Each row is a point on a landscape with many peaks, with its height.
From any point a climber steps to the highest of the 2 points nearest to it. It stops when none of these is higher. Distance is the straight distance between rows; heights are no part of it.
<1087> h=363: [ 52 -23  37 -22  25 -39 -29  29  17  -4 -15  36  14  -9  33  15  28  33
 -49  29 -51  19]
<2010> h=425: [ 33  13 -33 -11 -18  21 -54 -25  -5  34  -7  15 -48  54  -3 -16  15  23
  49 -25  -5   0]
<80> h=362: [-43  25 -16  21  37 -12  52  -6  -5   2   9 -38  -7  53  -1  53   1  -9
  30 -26  -3  30]
<117> h=280: [  4   6  41 -37  11 -44  32  19  -6  19  -6 -30  47   6 -33  15  -6  28
 -32  34  14  22]
<271> h=530: [ 33   0  -2 -23 -25 -37 -30 -28  12 -34 -19   7  20 -19 -39 -40   4 -15
 -49  28 -42  18]
<1591> h=467: [ -2  -7 -16 -18   4 -29 -19  10  28  40  -9   0  58 -20 -10  42  18 -26
 -71 -25 -21 -17]
<1733> h=131: [-13  12 -30  20   5  26  31 -37   5   5   6 -51   9  14  25  -7 -13 -35
 -37 -37  28 -30]
<1587> h=367: [ 55  -6  50 -29  50 -23  16  30 -26 -12   2  21   5 -16  34  28   8  21
 -56  23 -20   3]
<528> h=477: [ -4 -10  52   5  24  26  15 -11   6  19  -5   7  -9   0  26  18   7  -3
  33 -23  49 -43]
<1156> h=56: [ -3   6 -24 -23 -57  10   0 -14 -27  10  13  43  -8  -2 -15  22  13  24
  18   5  22  77]
<1800> h=418: [-43  45 -17  45  31   4   3   1 -10 -10  39   6  -7   9   5  33  18  -4
  23 -79 -21  11]
<1703> h=350: [-10 -13   4  28  27 -26 -16  11   7  23   6 -45  18  39 -30   1  29  14
  27  33 -12  11]
<1939> h=102: [  5 -19 -15   9 -12  25  -6  16  77  -9  34  -2   2 -25  12  -3 -18 -14
 -29 -63  14 -31]
<2194> h=96: [ -9 -26 -44  24 -45   1 -24  15  45 -41  26   2   4 -16  -1  -1  -2  21
 -34 -36  -6 -33]
<2169> h=247: [ -6  22 -56  22  -3   6   4  34 -38  23  42 -24  -4  25   0   6  21   3
  31 -13  22  29]
<70> h=421: [ 16   1  -8 -58  30  -5  21  -4 -23 -15 -18  -9  -2 -34 -19  25 -48 -23
 -28  25 -49 -28]
<1388> h=582: [  6   6  25 -25  15  17  -5 -19 -26  15  40  23 -36 -12 -19 -13  12  -2
  59   9  29   2]
<1486> h=61: [ -2 -24  -8 -24 -17  12 -16  14 -30 -12  41  72 -41 -43  -9  12 -22  20
 -33  27 -18  15]
<2186> h=311: [ 29   3 -18  48  20 -19  -5   3  18 -12  34  40 -12  39   6  15 -53  10
  33 -26  -6 -53]
<968> h=377: [ 37  -8  47 -28  -4  17   2  24   5 -19  -1 -20 -19 -20  -9 -42 -45  -8
 -32  53  51   8]
<372> h=168: [-27   1 -28  10   0 -23 -59 -30 -13  10 -48  11  -7  52  32 -11  -4  19
   3  21  30  -8]
<270> h=541: [  1   4  25 -78  -8 -41  10  13 -13   3  -8  18   9 -30 -22  13  28   6
 -29   8  24 -24]
<1362> h=330: [ 10  17  25  16  20 -11  28  32  22 -13  -7 -15 -40  37 -11  50   7 -22
  75 -15  26  19]
<491> h=392: [ -7  26  20   2  21  -2 -52   4 -32 -31 -24 -15  -1 -37   2  -9  27 -24
 -64 -11  -3 -23]
<1306> h=227: [-21  25  33  13 -20  14  -6  14  -4  -6   0 -14  25 -20 -24  10 -16  10
   5 -14  32  38]
<808> h=470: [  6 -16  21  17 -34 -41 -45 -18  45  25 -19  41  28  11  -7  15  18  -9
 -32   6  -2 -18]
<1648> h=288: [ -5   8  35  -7  11 -62  -5  28   9   7   7  14  40  -4 -49  28 -12   7
  -2  22  -1  -6]
<857> h=486: [ 12 -26   1   8  14 -17  -5  54  -1  -4  43  23 -11 -20 -10 -18  34 -12
  42  21  22 -45]
<2005> h=278: [-19 -21 -54 -11   9  20  10  15   9  29 -21 -51  51  -9  39 -21  16 -21
 -45  -1  33  -1]
<266> h=389: [ 37   1  31 -23  -2 -15  36  27  -8  -1 -11 -19  13 -12  -8 -12   0 -42
 -31  40  52   9]
<1164> h=68: [  8  11  34   6 -40  14 -15 -12  -3  46  20  -7   0  21  -1   9  18  23
  -3 -18  45  -8]
<1379> h=533: [ 21  12 -19  26 -59 -16  -7 -10  10  -3 -22  88 -20  38  33  -4 -20  68
  25 -43 -21 -11]
<1677> h=186: [-24 -16  -6   5  18  16  29  17  -6  27  59 -39  24  -3 -11 -39  21  36
  11  17  16  49]
<1907> h=395: [ -6  -2 -12  24 -22   9  22 -31  13 -26 -22 -25   0  21 -10   0  -8  15
  66  -7 -22 -21]
<1100> h=53: [ -1  -8 -25   0   7 -21 -19  11 -12  -5  -5  37 -10  27 -11  18  12   9
  51  24  16  42]
<1521> h=375: [ 24 -25  27 -21  12 -59 -23 -27  12  -8 -41  45   7   5  36 -11  19  60
 -57  42 -72  15]
<1458> h=384: [ 23  -9  15 -28  46 -14  -8   1 -33  -7 -38 -47  -8  24 -14 -10 -13   7
  -7  81 -32  19]
<984> h=70: [ 11 -16  11  15  24   0   5 -40  30 -30 -13   1 -42  47  -6  33  20  -4
   5  -9  18  25]
<1140> h=544: [ 66   6  -6  15 -34  27  24 -45 -33  38   9  49 -43  59  39 -31  -1  32
   7  -5   7  -8]
<1603> h=361: [ 22 -31  53  -5   0  34 -20  45  27 -16  17   5 -40  -7  10 -14 -36  24
   4  28  56  11]
<183> h=502: [ -6  -2  17  20 -65  -2 -14  21  45   0 -33  18  50  -8   9  13 -23  31
  34 -22  22 -15]
<304> h=515: [ -1   6  -8   4   7 -27  17  18  -9  16   1 -18  43 -27 -11 -11  48 -53
 -19   6  -9  -1]
<2045> h=177: [-20   5   0   0 -12  12 -41 -37 -25  15 -78 -30  -4  41  23  -7 -22   0
 -17  48  39  13]
<764> h=433: [ -7   9  -3  15  -5 -32  -4 -13  -1   2   7  72  23  -8 -30  58 -15 -23
  13 -15 -10  -3]
<825> h=378: [ 39  19  29 -14  39  -9 -26  17 -38 -24 -22  -2   8 -32  35   6  36  -5
 -61   3 -37  -3]
<307> h=124: [-17  30 -27   6 -17  11  31  15   3   4   8 -60 -25  34  24   0  26 -50
 -20 -40  58  -2]
<758> h=158: [  7   6 -14  23  17  13 -16 -47  -3  31 -25 -18   3  63  34  -4  -5  16
   7 -17  38 -22]
<1974> h=185: [-13  21  -9 -26 -19  -5 -23 -17 -36  12 -45 -43  26  14  -6   3 -28   0
 -63  30  30   8]
<2> h=519: [-27  11 -15  30  -3  33 -24 -25  -5  11  14 -28  -6  11 -15  52 -22  14
 -20 -33 -22  19]
<1066> h=411: [  7   6  18 -34  66  -1   3   5 -31 -25 -35 -32  16 -13  40  19 -31  37
 -51   9 -39 -26]
<2170> h=403: [  7  16 -30  -8 -51  26 -51 -52  -9  51 -19  13 -26  43  10 -21 -32  48
  24  -7 -30  14]
<494> h=485: [-20  61  13  35  30  35  18  32  -6   9  -2  -4  -2   1  28 -18   9 -20
  63 -84 -20  17]
<388> h=272: [ 10  48  -2  56  18  15  38 -31   1  17  -3 -52   7  64  12   5   0   5
   8 -60 -19  23]
<2134> h=287: [ 25  63 -20  20   4  16  47 -27 -10  -9 -15 -39 -16  63  -4 -20 -13   2
  19 -54   9  70]
<2106> h=448: [-18 -14   1  10 -30  30 -36 -59 -25  -6   4 -23 -33  24   2 -40   1  56
  -2  29   0 -12]
<541> h=220: [-35  -4  39  25  20   1   0  52   8   4  -2 -21  26 -45 -14  20  67  -3
   9   3 -58  44]
<2142> h=376: [-36  10 -30 -11 -47 -25  26 -20  26 -21 -20 -25   6  10 -39  32   7  15
  55 -21 -23   6]
<531> h=546: [ -4  21  -7  39 -24 -11  31  18 -10  -9  24 -15  34 -25  -7 -39  41 -54
  39  -3   0  -1]
<584> h=197: [-47  -8  17 -37  10  12  71  32  23  37  22 -64  -1   1   9 -21  21 -52
   8  17 -21 -15]
<252> h=464: [-23 -35 -22  10  21  -4  31 -28 -17  31   6  -5  66  -8  14 -35  15  29
  11  32 -11 -17]
<1187> h=509: [  1  -5 -43  -9  26 -57 -19   0 -26  30   1  38  48  -5 -18  30  13 -17
 -31  24 -51 -24]
<133> h=505: [ -1  -7   1 -11  11  19   0 -11 -32 -14  11 -48 -43 -13 -23  -8  -5 -10
 -22  30 -12 -48]
<1967> h=534: [ -7 -24   8 -10 -42  16 -14  37  40   1 -15  -6  14 -24  -1  21 -18   8
 -11  -9  29 -20]
<2070> h=454: [-11  -6  12  13  -9 -39 -10  -4  26 -20 -40  40  18 -20 -26  56  16 -40
  20 -10 -28 -39]
<222> h=241: [-15  41  24  58 -11  45  -8   3 -11  23  16 -20  13  -7   5  24  26  -3
  12 -58  -9  46]
<580> h=500: [ 13  -8  -3   2 -25 -43 -40 -49  59  -5 -17  18  49   6 -31 -18   2 -10
 -53   2 -24  12]
<1515> h=400: [  6  48 -20 -10 -32 -36  36 -18  32  28 -13 -11  39  30 -34  34 -23 -36
  44 -48  -1  18]
<1004> h=87: [-12  16 -29  35 -27   2 -16 -15  33 -64   2   8   4  10   5  -1 -12  39
  -8 -57   5   1]
<2068> h=453: [-17  -6  14  -5  -1  15  31  16   9   8   2  11  29 -51 -19  43 -65 -22
  30   1 -14 -20]
<1192> h=388: [  0 -56  24 -14  10 -27 -25 -46  36  20 -50  38 -10  13  34 -23   2  31
 -41  61 -44   8]
<1314> h=510: [ 21  -3  -2  31 -18   5  -3 -58 -43  44  -3  32 -29  41  35 -11 -12 -10
  10  38  12 -17]
<1911> h=424: [ 46  22   6  62 -32   8  13 -16   2 -21 -47 -17   1  60   7 -25 -18  33
  61 -11 -15 -20]
<693> h=113: [-18  19   6 -34 -19  16  41   1  70  -6 -17 -27  -8  -3   5  -5  -9 -71
   2 -47  38  28]
<1631> h=399: [ 22   9  11 -65  19  -9  68  47 -34  14   6 -40  20 -37  13 -10  12 -23
 -36  22  23  10]
<278> h=204: [-55 -21  25 -49   1  21  44  36  45  23  25 -27 -13 -42   6  -6  35 -22
  18 -19 -14 -26]
<1904> h=446: [ 38 -13 -14   3 -22 -13 -71  -8  33  36   2  52 -56  57  16 -15  -1   8
  29   8   3   8]
<366> h=449: [ -2  10  21   2  35  16  52 -14  -2  12  26  10 -45  30  31  20  33  -2
  33 -64  46 -16]
<1615> h=387: [-69  31 -40  40  34  -3  44  18   6 -14  30 -24   5  39  34  17  11 -14
  10 -55 -17  20]
<1801> h=379: [  7 -15  -2 -48 -19 -24  19 -21  -4  16 -19  48  12 -23   7   5 -59   5
 -54  46 -22   4]
<217> h=576: [ 34  -9 -23  -3  12  20  33 -27   7 -10   9   7 -23  25  11 -29 -30 -12
  43   6  39   6]
<1619> h=434: [-14   5  13  53 -12 -25 -38 -11  -6 -26 -51  51   8  -5   6  -7 -46 -16
  28  48 -27  18]
<1135> h=72: [ 26  -4  10   5 -61  -3   9 -26  14   2  11  36  -9  18  -2  11 -19  11
  -9 -10  29  10]
<1949> h=429: [-30  10  -7  17  29   2 -12  -3 -18  13  -6  18  39  -1  27  10 -48   4
 -28  -5  35  -5]
<991> h=579: [  6  -6 -35 -11 -40  -4 -16 -32  18  -4  25  77 -27  19   8 -24 -40  68
  37 -27 -26 -21]
<134> h=303: [ 29  43   7  34 -17  12  -2 -34  -8 -16 -17  -9   0  36  -6 -14   9  -7
  23 -28  17  62]
<240> h=458: [-40   1 -42   6  35  31  -7   3 -36 -14 -19  11  20 -30  18   8 -22 -14
   3  -2   7  14]
<985> h=517: [ 15  -3   0 -40 -38 -16   2 -23 -15 -12 -20  -4   2 -15 -23  -4  25 -23
 -48  23   7  -6]
<685> h=578: [-41   2  29 -15  19  22  -6  36   1 -19  12   4   0 -69  -8  -1 -21   0
  12 -25   8 -36]
<97> h=504: [ 12 -15  53  -1 -14  17   1   5  42  23 -30   0  10 -16   7  18 -13 -40
   4  -8  43 -38]
<1286> h=415: [ -1  39 -11   3   1 -23  25 -11  -8  19  31  20  23   5 -33  27 -33 -17
  45 -32   6   3]
<53> h=410: [ 31  19  -1 -82  22  -7  30   2 -38  12  -8 -33  17 -36  17   2  -3  -6
 -43  13 -26 -20]
<657> h=385: [-36  39 -19 -15 -38 -24  52  -7  22  12  -8 -23  22  30 -26  18  21  -1
  70 -40 -18  57]
<67> h=487: [-23 -13 -39 -25  25 -21  13 -15 -48  44  12   0  61 -17  -9   7  20  21
 -25  30 -38  -5]
<2167> h=615: [ 14  14  47 -27  15   7  -4  -1 -36   6  42  -4 -24 -33 -39 -42   1 -30
   8  28  39 -13]
<1570> h=451: [-25  72 -14  33  12  34 -24  32 -24 -17  11   0 -29  -7  11  15   0 -16
  38 -89   1   8]
<755> h=316: [-26 -10 -35  11 -12 -41 -20  54  29  11  42   3  55 -10 -23   2  38  31
   7 -19   6  19]
<122> h=492: [  7   6  43  28 -36  -5 -21 -37  23   0 -19  51 -32  39  15  24 -24  57
  23 -25  -9 -18]
<633> h=551: [ 18 -13  57 -34 -11 -13  -4   3  23 -36 -34  16 -30 -21 -14  -7  20 -22
  -2  21  35 -24]
<1373> h=346: [  9   9   9  20  31 -15  22  -3  12  39   3 -36 -11  69 -18  52   8  -6
  50  -9   4  25]
<91> h=383: [ 34  23   9 -62  -3 -55 -13  -1 -36 -47 -18   6  12 -15  19 -48   8  43
 -58  30  -4  -4]
<16> h=581: [ 16 -20  37 -60  25   3   4  14  35 -12 -13 -16 -30 -21 -18  -4 -35 -16
 -14  10  15 -43]
<2052> h=627: [ 55  -9 -15  -3 -33  36  56  -8   1  -5  48  -5 -51  24  -3  -2  -6  -5
  21 -10  26  22]
<1863> h=589: [  8 -11 -25  27  11  54  -8 -27 -19  47  10  -7  19   4  24 -46  20  12
  64   5 -14  12]
<1607> h=352: [ -8   6  -3 -14  -2 -22 -45  13   0 -10  17  35  14 -49 -15 -46  52 -38
  -1 -17  21 -27]
<1699> h=77: [ 40  17 -17  20 -64  -5   1 -19  28 -35  -4  48   4   4 -10 -20 -11  10
  35 -36  -6  12]
<1155> h=430: [ 15 -28  15 -28  26   7   7  28  -5 -24  11  19  -3 -51  13 -31  11   1
 -29  18  13 -30]
<862> h=407: [ -3 -10   2  36 -22 -19  -5  11  11 -16 -48  65   1  -9  40  15 -60 -26
 -22  40   8  21]
<1272> h=203: [  8 -17  22  33 -33   1  20  43 -33 -10   8   1   7 -28 -24  23 -52  17
  12  70 -31   0]
<1689> h=66: [  4 -51  -4 -21 -19  18 -21   7   3  -5  -3  40 -20 -38   4  -1  -4  17
 -17  41 -43 -15]
<436> h=140: [-20  20 -10  10  50  11  19 -42  -1  -5 -37 -55   9  21   9  11 -25 -54
 -30  -9  20  12]
<1828> h=532: [ 15   3 -26  -7  -4 -57   5  17 -28  -4 -18  -1  54 -14 -27   6 -23 -11
 -10  53 -62 -32]
<2074> h=348: [-18   3 -40 -27 -11   7 -42 -22 -66 -12 -32   5 -19  -2  30  -9  -1  20
 -88  28  -1  11]
<1693> h=480: [  4  23   8  15 -31  29   0 -65 -52  21   5   0 -15  23   6 -27 -15  22
  28   8   6 -19]
<215> h=99: [-38 -18  39 -14  38  -4  20   8 -11  33  -7 -11   9 -18   5  62  76  15
 -35 -21 -19 -12]
<1894> h=337: [ 11  23  10  11 -10  -3 -36 -34  -3 -10  15  35   9 -13  -7 -45   6 -23
   3 -20  34  -1]
<2048> h=58: [  0 -17 -37  -7  17  -3  -4  -6  32 -51 -14  21 -39  27  -6  -6  30   6
  67  -8  13  41]
<1048> h=149: [  2  11  19  18  47  -2  -8 -51  33  36 -20 -38   7  51   2  15 -14 -27
  -3 -27  24 -11]
<1485> h=267: [-41 -18 -46 -13  18  11  49  47 -15  33  -8 -55  26   9  28  20  15 -16
 -10   9  27  -8]
<737> h=237: [  0  36 -18  33 -23   5 -25  49 -25  11  37   9  26  -4  -8  13 -18  11
  14 -24  38  40]
<2133> h=62: [  3   1  59  28  -8  15  -9   5  13  28  23 -36  16 -12  -4 -35  36  -4
   4  -4  39 -27]
<630> h=540: [-38  -4  31  -9  15  12  42  21  38 -33  13 -21  11 -33   2 -27 -18   8
  37 -24  20 -22]
<2025> h=414: [  6 -49 -11  13  -4  11 -47 -42  11  12 -35   6 -47  32  22  16  15  -4
 -38  39 -29 -17]
<548> h=257: [-20 -15 -54  15  21  -3  12  59 -30  28  36 -19  12   4   6  43  14  -6
  -9   4  12  -8]
<931> h=518: [  2  35 -15  -3  16  32  40  49   9  60   3  -9   6  16  18 -11   0  -6
  85 -58 -21  12]
<1956> h=475: [-29  23  13  -7 -14   4  20 -31   0 -22  64 -12 -25  -3 -16 -24  40  22
 -19 -59  36  18]
<1160> h=413: [  0 -17 -31 -37  13   0 -17   8 -10 -46  -2  -1  -9 -32  12 -17  16  22
 -63  -4 -19 -18]
<1443> h=67: [ 35  -2  17  14 -31  42 -17 -15  14   1   4 -27 -35   3 -11 -29 -14 -29
  34   3  13 -22]
<1844> h=345: [ 23  -9  62  36  13  41  -3  16  23 -14  36  -5 -32  17   4  -5 -28  45
  22  -7  29  19]
<1738> h=173: [ -9  20 -27  16  42  21  18 -41 -46  24  50 -14  19   7   6 -47 -11  -7
   1  -4  28  20]
<472> h=583: [ 11  16  41  21  -9  -9  -1  -9 -31 -10  17 -17   8 -26 -42 -51  33 -40
  17  29   4  -8]
<1094> h=401: [ 23  10  -5 -63  30   5  32   6 -34 -13   6  19  29 -59  26 -16 -30 -13
 -69  -1  -5  -5]
<1308> h=396: [  1   5 -20 -48  -8 -34 -31 -15 -29 -76 -24  22 -28 -20  12 -33  -1  47
 -54  20 -42 -37]
<650> h=466: [-21 -14   6  22 -38  -2 -40  -6  21 -16 -46  14  16   2   7  -6 -24  31
  13  26  -7   0]
<700> h=365: [-39  -4 -36   7 -68   1 -37 -23 -41   6 -47   1  -7   6  27  -2 -13  29
 -52  44  -3   6]
<495> h=69: [ -7 -48 -71  -4 -14  25 -26  13 -26  -9  -1  37  -5 -39  23   9  24  -5
 -23  21 -37 -27]
<1547> h=320: [-27  35  38  10   0 -26  37  45  25  -6  13 -10 -24  16 -18  41  36 -51
  42 -31  18  41]
<680> h=229: [-32  15  31  39  26  13   7  18   7  18  28 -14  29 -22 -21  17  22 -12
  17 -15 -27  76]
<1186> h=548: [ 22  15 -24   9  10  52 -20  10  -7  61 -18  19   9   4  20 -18  -2  -3
  85 -29 -19  15]
<933> h=445: [ -1   1  26 -27  32 -24 -41  15   5  26 -48  -2  34 -11  -2  47  -3   0
 -51   5 -29  -9]
<408> h=455: [ 43   3  22  39 -22  -4   3 -48  26 -22 -29  21 -22  58   0 -18   7  62
  51 -30 -31 -28]
<2044> h=374: [ 46  14  34 -44  -9 -36  -7   0 -60 -13 -15  46   9 -36  25 -44  41  -2
 -44  51  -9   6]
<411> h=212: [-41 -13  44  -7   8  38  41  44   8  25   3 -36   2 -47   8  -2  58 -31
   7   7 -36  23]
<888> h=512: [ -8   8  -4  38   9 -32  11  32 -27 -33  46   8   7 -15 -27 -39  41   1
  56  17  11  -9]
<738> h=256: [  1  47  28  37 -21  30   8 -27   3  27   8 -43 -15  38  -2  -1  43  14
  13 -73 -20  11]
<488> h=78: [-20   4  -7  17  22 -14   2 -12  28 -48 -22   9  -4  26   9  34 -14   9
  -7 -38  33  11]
<233> h=108: [ 25   1 -17 -17  -6  15  -6   1  74   8  10   4 -10   5   5 -17 -11 -43
   7 -65  34   6]
<1688> h=371: [-18  -3   9   1   7   3 -36  -4  31 -24  -8 -29 -26 -18 -11  -5  45 -24
 -42 -30  -2 -27]
<228> h=469: [-14   2  -5  35 -13  34 -21 -45 -13 -25  14 -58 -29   8 -17 -23   8  11
   4  -7 -24 -30]
<581> h=90: [-28 -41  -4  -6  58  13  15  18  -8  -9  19 -22 -42  -6  -7  39  24  20
   1  14 -34 -13]
<1637> h=428: [-14   1   5 -21  40 -21  -5  27  15 -23 -36 -35  31 -10   3  18 -22  25
 -50  -5 -21   1]
<829> h=114: [ 10   0 -18 -31   3 -18 -22  29  30   2 -25 -51 -13  27 -16  10  20 -39
 -48  -1  53   9]
<1842> h=527: [ -1 -32 -52   5 -15 -21 -38 -16  46 -16  17  53 -10  31  -4 -21 -43  53
  33   9 -29  21]
<705> h=569: [-38 -12   5   9  17  36 -18 -34 -30   9  25   0 -25   1 -15  51 -42  44
 -27  11 -34   3]
<900> h=648: [ 14 -40 -32  20 -24  53  -5 -41   0  31  -4 -22   4  -1  21 -42  19  -5
  22  22 -10 -33]
<1805> h=104: [-26  -3  28  -2  40  -2  33 -20  -4  26  26 -24   6  -3  -8  24  33 -11
 -37 -14   8  -6]
<1405> h=382: [-16 -12 -28  -2 -71  17 -51 -56  -2  29 -25  10  -9   6   8 -29 -26  13
 -18  30 -24   9]
<1221> h=386: [  2 -18   3 -17 -37 -21  19  15   0 -29 -33  73   6 -32  17  37 -49   4
 -50  34 -15  31]
<1277> h=591: [ -6 -43 -16  18 -22  31  17 -19 -33   1  11  -1   2 -14  29 -29  30  27
  -4  31  13 -45]
<611> h=555: [ 41  17  -9 -24 -47 -42  -1   9 -34 -33 -18 -12  25 -28 -46 -10  -4 -14
 -26  55 -63   5]
<2124> h=319: [ 25  50  30  41 -24 -15 -27 -50 -26  -3 -11  34  -2  39   4 -19  -6 -11
  10 -13  28  12]
<894> h=618: [-14 -18  11 -17  15  24 -20  16  45 -17  17 -15 -33 -26 -22  -2 -37  -8
  20 -16  -7 -47]
<1598> h=63: [ 22   1  52  -4 -17  34  -6  -6  34  -1  26 -17 -21 -20 -18 -53  20 -17
  31 -13  35  15]
<1794> h=478: [ 17 -31 -46   4  16 -19 -59 -22  38 -12  14  44 -24  39   1 -27  10   4
   5   8   2   6]
<1431> h=368: [ 10 -14  10  -7  29 -23 -11   0  -6  23 -24 -63  -5  29 -32  -2   6 -21
  12  61 -12 -33]
<177> h=79: [-16 -11 -48 -10   7  13  -7  -8  -2  17  -4   2 -13  20   8  38 -10  -4
  25 -14  13 -20]
<311> h=564: [ -1 -13  23 -64 -35   5 -15  38   4  25  -3  24   6 -50   0   7 -22   6
 -45  11  27 -27]
<1104> h=74: [  3 -38 -70   1 -33  16 -27   3  -8  36  -4  43  -1  -5  24  19  20 -19
  30   7  -5 -27]
<345> h=503: [  1 -12  32  31   9   1  41  14  32 -38 -12 -27  14 -13   0 -10 -47 -17
  31  11  15 -33]
<807> h=211: [-11  -5  46  30 -47   2  -3   6 -13   7  -5  35 -13 -12  -2  17 -56  21
  43  44 -12 -25]
<697> h=71: [ 53  11 -12  25 -60  30  -4  -9  27   4  10  -7 -12   5 -21 -13   9 -14
  36 -37 -35  -5]
<677> h=490: [ -8  11 -56   8  20  33   0  23 -35   0  -9  21  25 -23  28 -19 -40 -32
  61  11  23  12]
<1321> h=514: [  1 -12   2  -5 -17  -1  12 -15 -17 -46  31  -5 -32  -7 -10 -21  51  17
 -45  -4  34   0]
<1571> h=531: [-21 -18  26 -15  33  26 -26 -12 -46   6  17  -2 -46 -22  -8  23 -31  27
 -26  33 -35 -55]
<360> h=291: [-36  -9 -58 -14 -14  -2 -16  30  19  -2  -7 -29  19 -11  10 -21  35   1
 -15 -15  20 -15]
<1263> h=179: [  2  -1  -3   9  42  -8  28   5 -36  26  47 -22  47  -2  -9 -34   1   8
 -42  31  17  29]
<1116> h=441: [-26 -17 -17  -4  31   6  12 -21 -35  18  -1   8  58 -18  36 -39 -24  31
 -44  23  23 -22]
<1474> h=484: [  3  -4 -31 -13  18  -1 -19 -10  51  -7  12  20  -1  24 -15  -2 -48  40
  54 -25 -14  42]
<1533> h=84: [-28 -21 -32  -9  39   6  38  -7  22  -3  40  -5 -34  13   4  21  23   1
  25 -32  -7  -6]
<939> h=529: [ 11 -12 -39  26  -2  13   5  11 -20 -18  21  -3  10  -1   1 -32 -43   1
  32  32  11  -1]
<1271> h=192: [ 11  -7   3 -19 -18  13 -35  -4 -14  18 -23  -9  10 -10   2 -26 -39   4
 -68  50  -9  30]
<1659> h=119: [-10  15 -19 -31  17  -6  12  25  40  -1  -5 -45 -37  12   2   8   1 -83
 -23 -33  39 -10]
<1396> h=479: [  5   9  30  37 -30 -14 -28  24  32 -34 -27  17 -10 -12 -17  31  20 -35
  32 -23  11 -26]
<1472> h=442: [ 10 -24   7  20  -2 -37 -38 -40   8  -5 -28  36 -10  18  -7  33  43 -16
 -51  18 -37 -14]
<1437> h=60: [-11 -13  -1 -18  -8  16 -13  18 -34   0  43  39 -34 -25 -22  34  28  15
  -3   3  14  40]
<1593> h=309: [-30  20  21   1  40 -41  32  22  24 -27 -16  16   6 -15 -24  46  16 -58
  28 -17  -8  24]
<641> h=364: [ 15  -5  28 -15  11 -26 -30 -11 -30 -13 -20  42  20 -44   7 -49  64 -17
 -16  28 -10 -25]
<1000> h=465: [-11 -25 -16  -8  19 -35  39  64  34  -9  54   7 -23   3  -6  17  42 -23
  22 -15  22 -39]
<168> h=109: [ -2   0  15 -24  12  17   2   9  16  21  23 -39 -10  -3 -13  -6  13 -18
 -38  -8  40  28]
<1959> h=474: [  1   9   2  -2  27 -19  18  16  19 -12  11 -12  27 -17 -36  -1 -81 -33
  18  15  -9 -26]
<1610> h=436: [-22 -16 -13 -12  27  11  12  -4 -24 -17 -13  -4  -2 -36 -23  26 -39 -10
  28  34 -48 -19]
<1798> h=302: [-19 -20 -33 -18   7 -38   5  51  25 -17  21  -2  35 -28  -1 -33  62  14
 -30 -11  -3 -15]
<1342> h=444: [ 23 -45  -1 -39  27 -18  37  47  24  -6  19  28 -11 -21  11   8  20 -21
 -17   8  38 -42]
<884> h=417: [-11  28 -44   4  15  37  30   2  -3  -1  34 -20  -4  13  -4   3 -49  22
  32 -41 -15  66]
<1211> h=64: [-23 -19  -7 -16  39   6   9 -17  37 -49 -15 -16 -64  18   0   4  53 -17
  11 -15   7  40]
<1908> h=580: [ 75  10   0  27 -43  45  16  -3 -20  18  25  41 -25  21  18 -29  -5  -4
  13 -14  20  21]
<1997> h=447: [ -3  22 -54   0  10  20   0   8   8 -12 -10  -9  -8  48   2  22 -65  52
  52 -31  -3  45]
<1053> h=198: [ 22  -4  41  -3 -14  -8   0  27 -22   8 -24 -14  19 -12 -11  18 -36  12
 -37  65 -35  11]
<1126> h=491: [ 24 -23  -6  13  -1   0  14  21  -2  32   8 -19  50 -39   8  14  41 -39
 -68  -2 -42 -31]
<1881> h=327: [ 18 -19  23  53  33  14   6  30  32 -33  44  15 -29   8   2  19 -30  14
  35 -18   4 -28]
<1572> h=390: [ 30  -8 -24 -41  22   7   1   5 -41 -12   4  38  -7 -38  25  -9 -61   1
 -69  41 -40   2]
<1093> h=516: [ 24 -27  38  10  -7 -10 -21 -10  61 -40 -49  38 -18   5  -1   0  15 -26
  31   1  24   3]
<1057> h=193: [-23  -1  14   1   6  14  66  16   4  50  64 -43  11  -2  -9 -29  18 -32
  32  14  -4  21]
<1772> h=218: [-23  18  68  32 -47  21 -26  13 -21  -8  -6   7   9 -26 -14   1 -51  33
   2  33   6  20]
<148> h=398: [ 45   7  15 -43  45 -20   7   7 -38 -29 -38 -30   2   3  28  -6 -54  38
 -28  61 -57  10]
<754> h=52: [ -6  -7 -50  -5 -19  -1   2  19 -13  10   0  27  26  -6  -5  15  37 -10
  32  11  25  88]
<1252> h=94: [-18 -22   7 -39  82  -4  25  15 -25  12  -9 -20   0 -15  29  39  41  29
 -23   1 -37 -14]
<1773> h=440: [-31  21  24  10  25  26  16 -31 -11 -15  32 -19 -47  16   0   3  22  29
  16 -52  28 -11]
<1086> h=331: [  6  -3 -16  44 -25 -35 -37  23  15  24  21  -7  39  38 -19   0   9  34
  22   6   1   5]
<1534> h=298: [  3  23  48  25  13 -46  15  26  18 -25  -6 -10  12  -6 -56  52  -9 -37
  10  12 -19  14]
<787> h=549: [  6 -16   4 -11 -10  27  11 -19 -56 -23   4 -18 -17 -18  16 -44  32  11
 -52  37  25  -9]

Call two points neighbours if one is among the 2 nearest of the other. Go from one point of each pair to the other, from neighbour to neighbour, staying as high as possible. Name the lowest point that can't be avoided.
<1967> / <900> => <1773>
<1967> / <2052> => <1949>
<611> / <894> => <1801>
<991> / <894> => <2142>
<1967> / <611> => <985>
<705> / <2052> => <2106>
